Points on a hilly landscape, in no order, each with its height.
A ball rolls from a point to the lowest of its 2 nearest points, and stops where none of them is lower. Distance is the straight distance between rows; heights are no part of it.
Z207: 3	-5	18	-2	-1	-8	13	20	-4	5	12	6	-6	0	-21	0	1	-2	0	1	-12	-14	0  h=184
Z102: 0	9	4	-7	29	-6	-3	16	4	0	32	1	11	7	-13	-24	4	-3	8	-6	38	18	-1  h=441
Z44: -1	-13	22	-7	-20	-20	16	15	-12	10	-2	-1	-4	-3	-13	3	12	-4	0	-3	-34	-25	-2  h=144
Z247: 16	4	1	14	-9	-5	14	5	1	10	-6	11	-11	-6	-17	-12	-4	3	-4	6	-13	-7	-1  h=613
Z880: 16	5	7	-4	-5	0	21	10	15	11	-9	0	-16	2	-4	-15	3	9	5	4	2	5	0  h=552
Z506: 14	15	3	2	7	11	14	6	25	0	-12	11	-7	2	-3	-26	-1	10	5	7	22	22	-7  h=481
Z281: -9	10	32	12	6	-16	19	25	12	6	12	3	-12	-1	-32	-5	13	-6	8	-9	7	1	-20  h=692
Z77: -7	-16	9	-2	1	-5	3	19	-16	-7	24	-6	7	-1	-12	3	-3	-4	-2	1	-4	-12	4  h=220
Z118: 2	-9	-1	11	11	3	-4	14	-14	-8	29	2	4	-4	-17	0	-14	-3	-3	4	5	-8	0  h=253
Z977: 18	9	-4	17	-18	1	13	-5	13	4	-25	12	-16	-5	-1	-14	-9	7	-2	11	-10	5	-8  h=500
Z297: -8	-2	-18	-18	21	16	-30	-17	-17	-6	4	1	11	-6	21	20	-12	-2	2	-4	10	1	23  h=91
Z103: 3	12	6	-12	-2	-12	29	12	29	4	-16	-14	1	14	11	-19	41	6	8	-15	16	9	3  h=679
Z326: -13	-25	9	-1	4	-6	-6	15	-26	-8	36	-10	13	-6	-14	15	-6	-8	-2	-3	-9	-23	2  h=46
Z878: 7	0	-4	1	0	3	2	-5	14	-5	-2	4	-5	1	5	-9	-16	3	0	5	14	11	-3  h=345
Z571: -16	2	-9	-8	26	-5	-20	-3	-2	-15	25	2	19	-9	1	-1	-3	-10	-3	-10	36	22	1  h=399
Z149: -2	-1	-10	5	4	19	-30	-20	-27	-7	-3	7	15	-5	7	20	-17	1	-2	14	-15	-14	2  h=236
Z280: -2	-17	15	-3	-26	-13	14	14	-15	4	-9	-2	-4	-3	-7	3	13	-2	-6	-3	-38	-24	-1  h=157
Z795: 18	5	-8	24	20	8	-3	6	-2	-7	26	14	0	-5	-20	-10	-23	2	-1	12	12	6	-8  h=697
Z521: -10	-4	37	-5	-3	-20	21	34	-3	6	10	-15	-8	-5	-19	4	24	-11	5	-13	-6	-13	-23  h=659
Z979: -7	8	10	9	22	-6	-7	23	-11	-8	34	12	6	-1	-25	-11	-3	-1	2	1	17	-1	-3  h=256
Z708: 3	-10	0	-4	-19	-10	9	-3	0	2	-13	-8	-6	1	12	-6	-1	-1	-1	0	-8	-1	0  h=587
Z970: -10	-2	-18	-25	8	9	-18	-21	-6	3	-11	-9	9	-2	35	21	9	0	-1	-9	0	1	27  h=577
Z542: -20	1	-16	-18	22	12	-23	-9	-8	-16	6	-5	18	1	25	23	10	-7	-4	-14	18	9	17  h=437
Z746: 17	5	5	2	-26	-6	25	2	15	14	-35	0	-19	-2	6	-20	7	11	-2	5	-15	3	-3  h=629
Z394: 12	21	8	15	13	7	9	14	17	5	1	14	-9	1	-17	-29	0	7	9	3	22	16	-6  h=530
Z371: 0	13	-21	4	12	22	-22	-26	8	3	-5	11	0	6	11	-1	-21	7	7	6	15	16	18  h=467
Z401: 23	17	6	17	0	3	19	3	18	19	-6	16	-20	-3	-28	-17	-6	10	2	13	-3	7	-4  h=728
Z938: 16	2	8	-8	-17	-6	30	7	16	19	-21	-4	-19	3	-1	-15	15	9	4	-1	-10	3	3  h=642
Z391: -13	-12	-5	-13	-1	-4	-18	-17	-17	0	-4	-15	9	-4	20	21	-1	-9	2	-5	-5	-7	6  h=533
Z944: -1	9	6	1	18	-4	2	18	4	-1	11	3	1	2	-11	-24	6	4	5	-3	22	13	-3  h=578
Z415: -12	13	-12	-19	8	1	4	-7	27	-11	-11	-1	12	9	18	-12	20	8	-12	-5	29	22	7  h=375
Z406: -13	-28	5	-5	-29	-7	3	6	-24	-1	-8	-21	-1	-2	9	11	12	-5	-8	-8	-36	-24	2  h=279
Z696: -12	-25	2	6	3	-9	-15	4	-30	-5	35	-9	13	-9	-17	15	-9	-9	-7	-3	-13	-26	1  h=21
Z307: -13	-3	-15	-20	3	8	-22	-21	-13	2	-12	-3	8	-4	29	21	4	-1	2	-5	-6	-4	21  h=537
Z723: -6	14	30	16	6	-6	19	24	14	8	9	5	-13	-1	-34	-8	10	-3	7	-2	7	3	-20  h=695
Z852: -16	2	28	-7	6	-24	18	27	3	4	10	-8	-9	6	-14	-4	28	-7	9	-17	4	-3	-16  h=670
Z734: -3	2	-5	-4	5	9	-3	-8	12	-10	-1	3	1	6	9	-3	-12	3	-1	3	19	19	-1  h=376
Z541: -11	0	-13	-14	7	10	-18	-21	-3	1	-9	-1	4	1	19	13	-5	2	4	-2	4	8	16  h=450
Z411: -1	-1	-9	15	-5	1	-19	-15	-13	-3	-3	1	3	-4	3	7	-15	-3	3	7	-7	-9	-6  h=106
Z230: -18	7	-12	-7	25	15	-26	-8	-2	-16	13	2	15	0	9	8	-2	-4	-1	-7	29	22	6  h=283
Z10: -5	7	-8	-13	6	4	5	-5	24	-11	-11	1	6	7	15	-13	10	12	-7	-2	23	24	-1  h=407
Z989: -13	2	-20	-16	25	20	-27	-10	-7	-11	7	0	12	-1	24	18	2	-5	2	-11	21	12	20  h=342
Z528: -19	4	-10	-8	25	7	-25	-5	-5	-16	18	5	18	-6	7	5	-2	-11	-3	-9	32	22	2  h=343
Z225: 3	4	13	-12	-7	-5	31	19	17	7	-13	-15	-8	13	6	-8	36	9	6	-10	-1	3	0  h=661
Z479: -9	-10	-2	-7	10	4	-23	-8	-20	-4	12	-10	13	-5	6	21	-14	-12	0	-2	9	-2	2  h=313
Z619: 2	-5	0	10	10	5	-4	8	-8	-10	22	0	7	-4	-7	-4	-15	-4	-5	5	13	2	1  h=271
Z99: -11	6	-11	2	25	23	-30	-10	-5	-11	14	9	9	0	2	11	-18	-3	3	3	28	17	7  h=176
Z265: -3	2	-22	-16	18	18	-29	-22	-12	0	-4	1	8	-5	26	12	-9	0	1	0	10	7	27  h=230
Z886: -5	15	15	4	29	-7	-4	22	5	4	29	11	-5	4	-29	-17	1	-3	9	-5	28	7	-5  h=332
Z437: 6	5	32	7	-8	-15	28	19	7	17	8	-5	-15	-3	-35	5	7	-4	6	1	-13	-12	-25  h=652
Z701: 13	12	-14	25	0	7	-6	-19	12	-4	-7	24	-12	0	-4	-7	-25	6	3	14	2	7	-7  h=442
Z127: 25	12	1	10	-2	2	13	-1	23	7	-13	14	-16	-3	-10	-20	-13	8	2	10	11	14	-4  h=634
Z343: 14	-3	2	-7	-7	-4	14	-1	10	1	-11	-2	-8	1	8	-11	-3	4	4	3	3	6	0  h=576
Z51: -11	-17	1	-5	6	1	-7	10	-18	-8	19	-16	14	-4	2	6	-2	-9	-5	-4	7	0	2  h=255
Z760: 3	8	11	8	16	2	5	21	-2	-1	18	8	1	3	-19	-15	-1	3	1	3	13	3	-4  h=263
Z45: 14	4	8	-3	-22	-8	27	4	14	21	-30	-2	-21	-2	0	-16	15	8	1	0	-17	1	3  h=637
Z202: 4	-2	15	-17	-12	-7	33	17	15	13	-16	-12	-15	10	1	-5	29	7	4	-8	-12	0	1  h=654
Z662: 17	2	-2	5	-12	-6	13	0	10	6	-13	6	-12	-1	2	-15	-6	5	0	5	-2	3	0  h=589
Z236: 25	10	-8	22	9	4	6	2	10	2	10	16	-8	-6	-19	-14	-20	3	-2	13	4	8	-9  h=680
Z796: 17	6	-1	2	-14	-3	15	-7	20	5	-24	7	-16	0	7	-17	-6	9	1	7	2	9	-3  h=603
Z797: -4	-11	-3	-5	-18	-8	1	-8	-3	0	-13	-13	-1	0	17	1	2	-4	0	-2	-10	-3	-1  h=579
Z407: 9	16	5	5	14	-1	8	15	11	2	4	9	-5	2	-13	-26	4	4	8	0	23	15	-4  h=554
Z626: 1	15	3	-14	3	-13	23	8	34	2	-17	-14	6	13	13	-20	36	6	6	-10	23	12	3  h=673
Z171: -10	-2	-11	-14	0	5	-9	-19	5	0	-8	-5	1	3	22	12	-2	2	3	-4	2	13	13  h=479
Z706: 6	-7	8	9	-9	-10	8	10	-6	3	6	11	-6	-5	-17	-2	2	-1	-4	5	-24	-13	-2  h=625
Z250: -11	-13	-2	-3	7	3	-15	-2	-18	-8	15	-17	14	-6	5	17	-9	-12	-1	-5	11	1	1  h=286
Z599: -3	-6	31	-11	-8	-14	19	27	-5	7	9	-8	-5	2	-16	10	13	-6	3	-5	-15	-18	-12  h=145
Z833: 2	12	-2	-11	18	-9	8	3	22	-1	4	1	8	7	0	-26	16	4	7	-5	33	22	-4  h=624
Z710: 0	-5	-8	14	2	0	-19	-15	-14	-4	8	-2	5	-6	-2	8	-19	-5	2	4	0	-9	-6  h=65
Z71: 5	-3	14	6	-10	-15	10	12	-11	7	5	11	-4	-7	-21	3	2	-2	-4	4	-30	-20	-8  h=628
Z555: 20	8	12	5	-9	1	24	7	19	20	-13	5	-21	1	-14	-15	4	8	4	4	-5	6	1  h=539
Z172: -13	-1	-11	-8	-17	10	-5	-23	5	2	-30	-3	-2	6	28	5	3	9	6	0	-13	8	11  h=327
Z863: -11	7	32	3	8	-21	19	24	16	7	14	-1	-11	0	-27	-8	19	-7	6	-15	13	4	-19  h=687
Z534: 12	-8	-7	22	-16	5	-2	-1	-14	0	-4	2	-8	-5	-5	5	-8	-2	-6	5	-28	-13	-11  h=170
Z709: -18	8	-16	-10	20	12	-18	-9	8	-13	8	5	10	1	12	3	1	-1	-4	-8	28	25	6  h=349
Z451: -15	12	-14	-19	16	-3	-5	-10	20	-12	3	-2	17	5	16	-5	16	-2	-12	-12	36	24	12  h=272
Z231: 27	12	-4	21	7	3	8	-1	15	3	2	20	-12	-4	-15	-18	-18	3	-3	12	10	12	-5  h=668
Z493: -11	-15	-2	-17	-20	-15	5	-11	-7	0	-14	-24	7	0	25	14	15	-4	-5	-10	-12	-3	4  h=338
Z181: -8	-1	-9	-1	-5	2	-14	-19	-2	1	-12	1	1	1	13	8	-10	1	4	2	0	2	6  h=394
Z58: -16	1	-15	-24	16	13	-16	-9	-1	-12	3	-11	16	3	30	26	14	-6	-4	-15	12	6	22  h=506
Z758: 22	10	0	3	-5	2	13	-6	28	5	-21	14	-17	-1	1	-21	-10	11	0	11	9	11	-3  h=619
Z423: -9	-2	-4	-5	-19	2	1	-18	4	-1	-26	-4	-4	5	27	5	1	5	2	1	-11	4	1  h=294
Z919: -2	-2	-9	12	17	9	-21	-10	-6	-10	19	3	10	-3	-7	12	-26	-7	-1	7	19	4	-3  h=64
Z43: -19	13	-20	-16	11	11	-10	-10	13	-14	-2	-6	14	9	27	7	14	-1	-9	-14	22	22	19  h=460
Z62: 1	-15	-3	15	-15	-2	-5	2	-20	-1	1	-6	-2	-6	-4	5	-2	-4	-7	-1	-25	-22	-3  h=190
Z153: 0	8	-13	10	14	15	-24	-22	0	-3	6	13	2	2	-2	8	-24	2	5	10	11	4	5  h=363
Z198: -1	6	-17	9	12	21	-32	-24	-18	-4	-4	14	8	-4	5	12	-20	6	1	15	-2	-5	10  h=298
Z677: 12	4	-1	5	4	5	5	4	9	-4	2	4	-3	0	-4	-12	-12	2	-1	6	13	10	-3  h=322
Z779: 7	4	22	12	-20	-11	21	12	-3	16	-13	9	-8	-4	-26	-2	10	5	-2	7	-38	-15	-16  h=636
Z41: 12	-16	-6	11	-20	9	-6	-7	-18	3	-8	-13	-1	1	6	19	-10	-2	-4	5	-35	-25	-9  h=212
Z436: -12	0	-15	-24	-2	4	-5	-19	7	1	-15	-12	6	7	34	19	13	3	-2	-12	0	5	22  h=532
Z228: -4	-4	-6	6	6	5	-31	-13	-37	-5	3	-6	17	-7	6	22	-14	-8	-1	5	-12	-21	0  h=162
Z905: -1	-3	26	-8	-1	-10	15	24	-5	5	9	-2	-6	1	-16	4	10	-3	5	-1	-10	-14	-10  h=161
Z235: 17	-1	-10	14	-25	14	2	-17	4	5	-24	4	-11	4	12	10	-18	4	4	9	-31	-13	-9  h=205
Z750: 0	3	-12	9	-9	21	-16	-21	-4	-3	-18	7	2	3	12	11	-14	7	3	13	-12	-6	1  h=183
Z713: -10	-28	7	5	-21	-5	-5	9	-28	-2	5	-11	4	-5	-5	13	5	-6	-7	-6	-36	-32	-1  h=267
Z910: 4	0	-12	9	-13	23	-10	-22	0	1	-23	9	-3	7	16	14	-14	9	4	15	-21	-9	3  h=153
Z293: -18	10	-16	-22	4	8	0	-9	18	-13	-10	-11	14	10	32	12	17	0	-11	-14	17	16	19  h=497
Z204: -16	-2	32	-7	-1	-28	21	31	1	6	11	-15	-7	1	-15	0	29	-8	6	-19	0	-7	-19  h=663
Z644: 1	8	-6	-11	3	8	10	-3	25	-10	-13	5	-4	9	13	-17	7	12	-3	4	21	23	-4  h=431
Z574: 2	11	0	-7	19	-7	0	9	11	-1	8	2	6	3	-3	-25	11	3	6	-5	31	18	-2  h=601
Z61: -9	9	-12	-19	25	-2	-6	-7	19	-11	15	6	17	2	3	-12	8	-1	-7	-5	44	27	1  h=280
Z577: -3	-18	8	-7	-32	-11	13	13	-13	3	-15	-7	-6	0	3	-2	14	-1	-7	-5	-34	-19	2  h=168
Z834: -6	13	11	8	24	-7	-5	23	-3	-2	30	12	2	1	-29	-17	1	-1	7	-1	20	2	-6  h=289
Z126: -8	-15	2	-2	3	-1	-3	15	-17	-7	24	-11	10	-3	-6	0	-4	-5	-3	-1	5	-5	4  h=235
Z673: 5	-1	21	8	-18	-14	16	15	-9	11	-4	7	-3	-5	-24	3	9	0	-3	5	-38	-22	-13  h=633
Z116: -9	18	-11	-20	13	-3	4	-12	31	-7	-5	3	12	11	12	-20	19	8	-8	-6	38	25	9  h=412
Z253: 7	10	0	-6	6	8	11	2	26	-6	-12	9	-3	6	7	-22	5	11	2	3	22	23	-7  h=453
Z312: -10	-26	6	10	-12	-9	-9	6	-28	-3	14	-6	8	-8	-11	13	3	-7	-8	-3	-35	-32	-6  h=260
Z114: 12	-1	-8	22	-17	7	1	-5	-4	-2	-11	4	-8	-2	2	1	-13	1	-4	7	-19	-7	-11  h=148
Z480: -11	-8	-10	-23	12	6	-33	-17	-29	-4	-1	0	14	-9	23	26	-5	-5	0	-4	-4	-9	20  h=444
Z17: -8	-28	8	5	-27	-2	0	8	-26	-2	-2	-17	2	-1	2	15	8	-6	-9	-8	-41	-31	-2  h=273
Z32: -12	10	-19	-24	-1	13	3	-14	21	-5	-17	-15	10	11	38	13	14	1	-7	-15	13	13	28  h=524
Z992: 9	7	-12	18	5	6	-10	-18	10	-5	0	17	-5	4	-1	-3	-24	2	4	12	11	10	-2  h=413
Z982: -2	-21	2	-6	-37	1	13	3	-14	1	-23	-22	-6	2	17	10	8	-1	-6	-5	-36	-19	-1  h=191
Z89: 7	7	22	11	-16	-13	22	8	4	22	-10	10	-13	-4	-28	-4	11	7	1	8	-29	-13	-13  h=639
Z318: 8	-3	-5	11	-12	-6	2	-4	-3	1	-2	1	-3	-5	1	-5	-12	-2	-3	3	-5	-5	-2  h=326
Z336: -7	-6	-7	-12	14	9	-32	-16	-21	-5	7	-2	12	-7	10	24	-14	-8	3	-1	6	-6	10  h=355
Z13: 4	-9	-3	4	-6	-5	0	1	-6	-3	8	-6	1	-3	-3	-3	-12	-3	-2	2	0	-5	0  h=307
Z611: 7	-6	4	4	-20	-8	13	7	-4	8	-14	3	-10	-5	-5	-10	5	3	-6	2	-20	-9	2  h=599
Z765: -3	4	-15	8	5	19	-28	-20	-19	-4	-7	9	9	-2	7	15	-16	5	3	14	-8	-11	5  h=269
Z937: -8	-20	-4	14	8	-5	-23	-2	-35	-2	29	-9	9	-8	-12	14	-8	-11	-8	0	-15	-25	-1  h=50
Z57: 0	-1	-9	14	-9	10	-15	-16	-9	-3	-11	5	0	1	8	9	-11	1	4	8	-9	-10	-3  h=146
Z194: -6	3	-2	-9	29	-9	-6	12	-1	-4	29	-3	16	0	-9	-19	3	-5	2	-6	33	16	-1  h=483
Z627: 2	1	35	2	-10	-14	27	25	3	14	6	-12	-11	-1	-30	7	11	-6	3	-5	-15	-15	-23  h=655
Z499: -6	0	-9	-7	6	12	-11	-15	7	-4	0	3	1	5	12	7	-14	1	0	2	14	17	6  h=405
Z242: 7	-15	-3	14	-23	7	-3	-1	-18	1	-6	-13	-4	0	2	11	-3	-3	-8	0	-33	-23	-6  h=202
Z74: 21	-4	-10	21	-26	11	7	-10	2	5	-19	3	-15	0	2	6	-13	2	-2	7	-35	-10	-11  h=185
Z95: 29	18	-1	17	9	7	13	2	20	7	-3	17	-14	-2	-18	-20	-14	6	2	16	11	13	-5  h=653
Z447: -3	-19	3	-3	-34	-7	13	7	-11	3	-19	-14	-7	0	11	0	11	0	-7	-5	-33	-15	2  h=178
Z78: -5	-21	6	13	-7	-14	-5	7	-27	-4	20	5	7	-11	-19	11	-2	-8	-5	-1	-33	-28	-9  h=250
Z378: -7	-19	-2	-14	-22	-14	5	-4	-11	2	-13	-26	4	0	22	8	12	-7	-4	-9	-17	-8	3  h=315
Z557: 0	6	-14	10	9	12	-18	-22	7	-4	3	14	-2	5	1	2	-25	2	5	10	15	11	4  h=386
Z525: 7	-10	2	-1	-22	-10	12	4	-2	5	-11	-5	-8	-1	4	-7	3	1	-2	-2	-14	-5	3  h=593
Z801: -3	-5	-6	-1	-11	-3	-7	-17	2	-2	-10	0	-4	3	12	5	-8	-1	5	2	0	3	0  h=373
Z722: 5	13	1	-11	12	-6	13	3	26	-2	-9	0	5	9	6	-24	22	7	4	-4	26	21	-3  h=646
Z259: -12	0	-4	-7	26	-7	-13	6	-9	-11	25	-4	20	-6	0	-11	0	-6	-2	-7	33	16	1  h=446
Z365: -19	15	-20	-13	19	11	-16	-10	9	-13	4	0	13	4	21	5	7	-3	-8	-14	29	25	14  h=410
Z924: 0	9	10	-12	-6	-10	33	17	23	5	-18	-17	-2	14	12	-12	41	8	7	-13	7	4	3  h=669
Z301: -3	-3	37	0	-7	-19	23	30	-3	10	12	-17	-10	-4	-23	8	15	-9	2	-13	-11	-16	-25  h=656
Z399: 11	-3	0	12	-9	-7	9	7	-5	5	4	7	-9	-4	-16	-7	-3	-1	-5	3	-17	-11	3  h=620
Z614: -2	-4	-4	1	-28	3	5	-10	3	-2	-28	-3	-7	3	22	3	-2	3	2	3	-18	-1	-4  h=261
Z128: 20	10	6	11	-13	-2	24	3	15	19	-20	10	-20	-3	-16	-19	1	10	2	7	-10	1	-1  h=529
Z177: -5	6	-17	-4	9	20	-16	-23	7	2	-4	4	0	4	14	5	-15	5	6	3	12	18	15  h=438
Z798: -12	0	-15	-17	24	22	-30	-9	-13	-10	11	-1	12	-2	18	24	-7	-5	2	-6	17	9	15  h=240
Z104: -6	-8	-6	7	7	0	-31	-12	-33	-2	16	-12	13	-8	-1	19	-14	-12	-2	1	-5	-21	-3  h=113
Z727: 24	10	-7	24	16	6	1	4	4	-1	23	18	-7	-4	-22	-12	-22	2	-1	13	7	7	-10  h=690
Z715: 0	-12	9	-3	-1	-7	8	14	-10	0	18	0	-2	-1	-14	1	-2	-3	-2	3	-9	-13	2  h=204
Z763: -1	15	25	15	10	-2	13	23	10	6	12	12	-11	-1	-32	-5	3	0	5	2	6	0	-16  h=699
Z952: 13	1	3	-9	-4	-1	18	10	12	3	-9	-5	-9	4	4	-14	8	7	3	0	4	9	-2  h=564
Z661: 11	5	6	7	8	5	5	16	1	-6	10	5	0	1	-11	-18	-7	4	2	5	16	8	-3  h=293
Z930: -10	-11	-2	-5	-18	-5	-6	-13	-9	0	-18	-14	2	0	20	9	0	-5	3	-3	-11	-6	-1  h=568
Z731: 16	10	-10	24	-17	7	7	-10	13	0	-24	16	-16	-4	2	-8	-15	7	-3	13	-12	3	-9  h=485
Z4: -14	4	-18	-27	-3	8	0	-17	13	-4	-16	-15	10	10	38	20	16	1	-4	-14	3	8	27  h=546
Z654: 6	-13	-6	23	-12	2	-5	4	-19	-1	4	0	-6	-4	-9	6	-5	-2	-8	5	-29	-18	-8  h=180
Z535: 3	-13	-3	16	13	0	-7	7	-16	-5	35	6	3	-6	-22	4	-15	-6	-5	7	-4	-11	-4  h=238
Z2: 1	13	0	-14	5	-9	20	1	34	0	-13	-5	7	11	11	-23	31	8	5	-8	28	15	-1  h=662
Z726: 9	-2	-9	12	-20	18	-6	-20	2	4	-23	5	-7	6	14	16	-17	5	5	15	-27	-14	-3  h=182
Z569: 13	16	16	19	8	3	21	11	16	15	8	15	-15	2	-37	-7	-1	8	4	12	-4	4	-13  h=711
Z320: 3	-4	-9	14	11	5	-19	-15	-10	-5	15	2	7	-5	-3	10	-24	-9	3	9	9	-2	-4  h=8
Z790: -6	-1	16	0	9	-7	4	26	-10	-5	22	6	3	1	-19	-3	0	-1	0	2	2	-7	-2  h=209
Z279: 10	3	-7	23	19	8	-9	4	-7	-13	26	10	5	-5	-17	-6	-22	-4	0	11	18	7	-7  h=703
Z196: 8	2	20	5	-8	-12	21	12	3	18	-3	8	-14	0	-27	-4	5	3	1	4	-20	-11	-6  h=644
Z212: -12	-2	-18	-29	10	12	-11	-12	-1	-9	-6	-15	15	6	38	28	16	-4	-4	-15	7	1	30  h=561
Z870: -4	-2	-7	4	2	9	-30	-17	-28	-5	-4	-1	15	-5	7	21	-13	-3	2	9	-12	-19	0  h=200
Z192: -18	10	-10	-22	10	-8	-1	-6	18	-15	-4	-5	18	6	17	-3	20	-2	-14	-13	31	19	13  h=321
Z323: 22	11	0	17	-18	-1	19	1	13	11	-23	9	-18	-8	-8	-18	-1	9	-4	10	-11	1	-5  h=515
Z516: -10	-25	1	-10	-24	-15	5	3	-19	2	-7	-22	1	-1	12	7	14	-4	-6	-9	-24	-17	6  h=292
Z900: 14	1	9	4	-15	-9	16	9	4	13	-12	5	-12	-2	-12	-12	5	5	-2	4	-14	-4	1  h=605
Z719: 8	6	27	8	-8	-15	23	13	4	16	3	5	-12	-1	-32	3	5	-1	5	5	-20	-15	-17  h=649
Z904: 21	18	6	19	5	5	19	9	16	14	3	16	-15	1	-31	-14	-5	9	1	11	-1	6	-6  h=719
Z912: -5	12	-5	-24	18	-7	6	-5	29	-7	1	-4	18	9	7	-16	20	4	-5	-6	39	21	6  h=448
Z772: 19	19	6	11	10	13	14	11	26	5	-9	12	-11	2	-13	-28	-2	10	8	8	22	20	-6  h=505
Z845: -9	2	12	7	17	-4	-4	24	-12	-8	31	8	5	-2	-24	-6	-3	-1	1	2	8	-6	-5  h=234
Z520: -1	-19	2	17	3	-10	-8	6	-23	-2	30	10	4	-10	-23	8	-7	-5	-3	3	-27	-24	-7  h=237
Z507: -9	-4	-17	-28	7	7	-14	-17	-6	-2	-9	-13	14	0	38	27	16	-2	-2	-15	-2	-1	28  h=600
Z513: -10	0	-13	-5	6	11	-20	-23	-5	-1	-9	5	3	1	14	10	-12	2	8	2	2	4	11  h=422
Z139: 19	8	1	-2	-17	-7	21	-5	22	11	-32	4	-18	-2	7	-19	3	11	2	5	-5	9	-1  h=616
Z843: 1	-14	0	-3	-33	7	3	-10	-6	1	-29	-17	-3	5	25	13	0	0	2	0	-29	-14	-3  h=222
Z895: -13	-5	-10	-17	-6	2	-9	-22	3	2	-16	-7	5	4	28	16	6	3	2	-6	-4	7	12  h=504
Z108: -7	1	-7	7	22	15	-28	-9	-7	-11	19	5	12	-4	-2	12	-26	-5	2	5	23	8	-1  h=105
Z590: 16	0	-8	21	-24	8	9	-5	1	1	-16	5	-13	-3	2	0	-9	4	-6	9	-26	-6	-10  h=169
Z443: 4	-15	1	15	9	-6	-5	9	-17	-1	35	13	3	-10	-26	4	-12	-6	-3	5	-16	-17	-8  h=221
Z55: 0	-10	30	-12	-16	-22	20	21	-10	11	4	-8	-2	-1	-14	9	14	-8	3	-4	-24	-24	-7  h=127
Z602: 6	-8	-3	5	5	-1	-3	2	-6	-5	14	-3	4	-3	-3	-3	-15	-4	-1	4	6	1	-2  h=291
Z15: -13	-9	-8	-19	6	4	-23	-15	-19	-2	-7	-6	10	-5	23	24	0	-5	3	-4	-6	-6	14  h=498
Z651: -1	7	-17	11	15	15	-32	-25	-9	-2	4	16	5	1	1	7	-22	3	6	11	8	3	11  h=337
Z218: -1	12	10	-2	31	-7	-3	20	6	3	35	6	0	6	-21	-23	2	-2	10	-9	34	11	-2  h=385
Z18: -1	-8	-1	3	-27	9	0	-10	-1	0	-29	-10	-5	3	21	10	-2	2	2	4	-25	-10	-4  h=239
Z313: -11	5	-8	-12	26	-4	-14	-4	6	-13	18	4	18	-3	2	-7	1	-3	-5	-8	40	27	2  h=354
Z330: -14	5	25	-5	8	-18	18	23	11	5	8	-1	-13	6	-16	-6	26	-4	7	-16	7	4	-13  h=678
Z59: -5	-13	-7	11	9	-2	-28	-8	-33	-4	25	-11	12	-8	-8	17	-15	-13	-4	1	-6	-21	-3  h=83
Z996: 10	-2	13	-13	-15	-9	29	12	13	17	-16	-8	-16	6	-1	-10	20	5	4	-4	-14	0	3  h=648
Z268: 5	-4	-5	6	-11	-3	1	-10	3	-2	-9	3	-6	0	6	-6	-11	-2	-1	3	-4	2	-1  h=346
Z188: -11	-13	-4	-10	-12	-6	-11	-13	-14	-2	-11	-16	8	-1	21	16	2	-7	1	-5	-11	-8	2  h=555
Z163: 1	5	16	4	7	-1	9	24	-2	1	17	9	-3	1	-20	-5	3	3	1	3	4	-3	-3  h=233
Z465: -12	12	-15	-19	20	-2	-5	-7	23	-11	10	4	16	6	9	-10	11	-2	-9	-11	39	28	10  h=199
Z403: 8	12	19	14	9	0	18	17	10	13	13	12	-12	1	-37	-3	-2	4	4	9	-3	-3	-14  h=706
Z830: 0	-19	1	-4	-35	4	3	-5	-11	2	-27	-22	-4	5	25	16	4	-3	-2	-4	-36	-18	-3  h=206
Z12: -11	-6	-6	-15	14	6	-33	-15	-29	-4	6	-1	17	-9	15	25	-11	-10	0	1	-2	-9	14  h=393
Z857: -5	11	-3	-24	16	-13	5	0	20	-7	5	-10	21	7	8	-13	23	1	-1	-10	35	17	6  h=474
Z601: 16	13	-13	27	-9	8	-1	-13	11	-4	-15	22	-13	-3	-1	-7	-20	5	-1	13	-7	6	-11  h=466

For each start below, name the point where the ball stops.
Z574: Z415
Z437: Z15
Z18: Z55
Z499: Z790
Z102: Z790
Z4: Z230
Z336: Z55
Z436: Z443
Z507: Z297
Z555: Z696
Z557: Z696
Z403: Z15
Z399: Z15
Z406: Z443
Z268: Z443

Call two points neighbours if one is among the 2 nearest of the other. Go from one point of each pair to the other, from neighbour to neighbour, staying as low as possible. Name the highest point that can't be avoided.
Z790 / Z55: Z371
Z910 / Z320: Z750
Z320 / Z55: Z194
Z230 / Z443: Z895
Z415 / Z320: Z571
Z443 / Z297: Z541
Z320 / Z114: Z235
Z55 / Z696: Z77
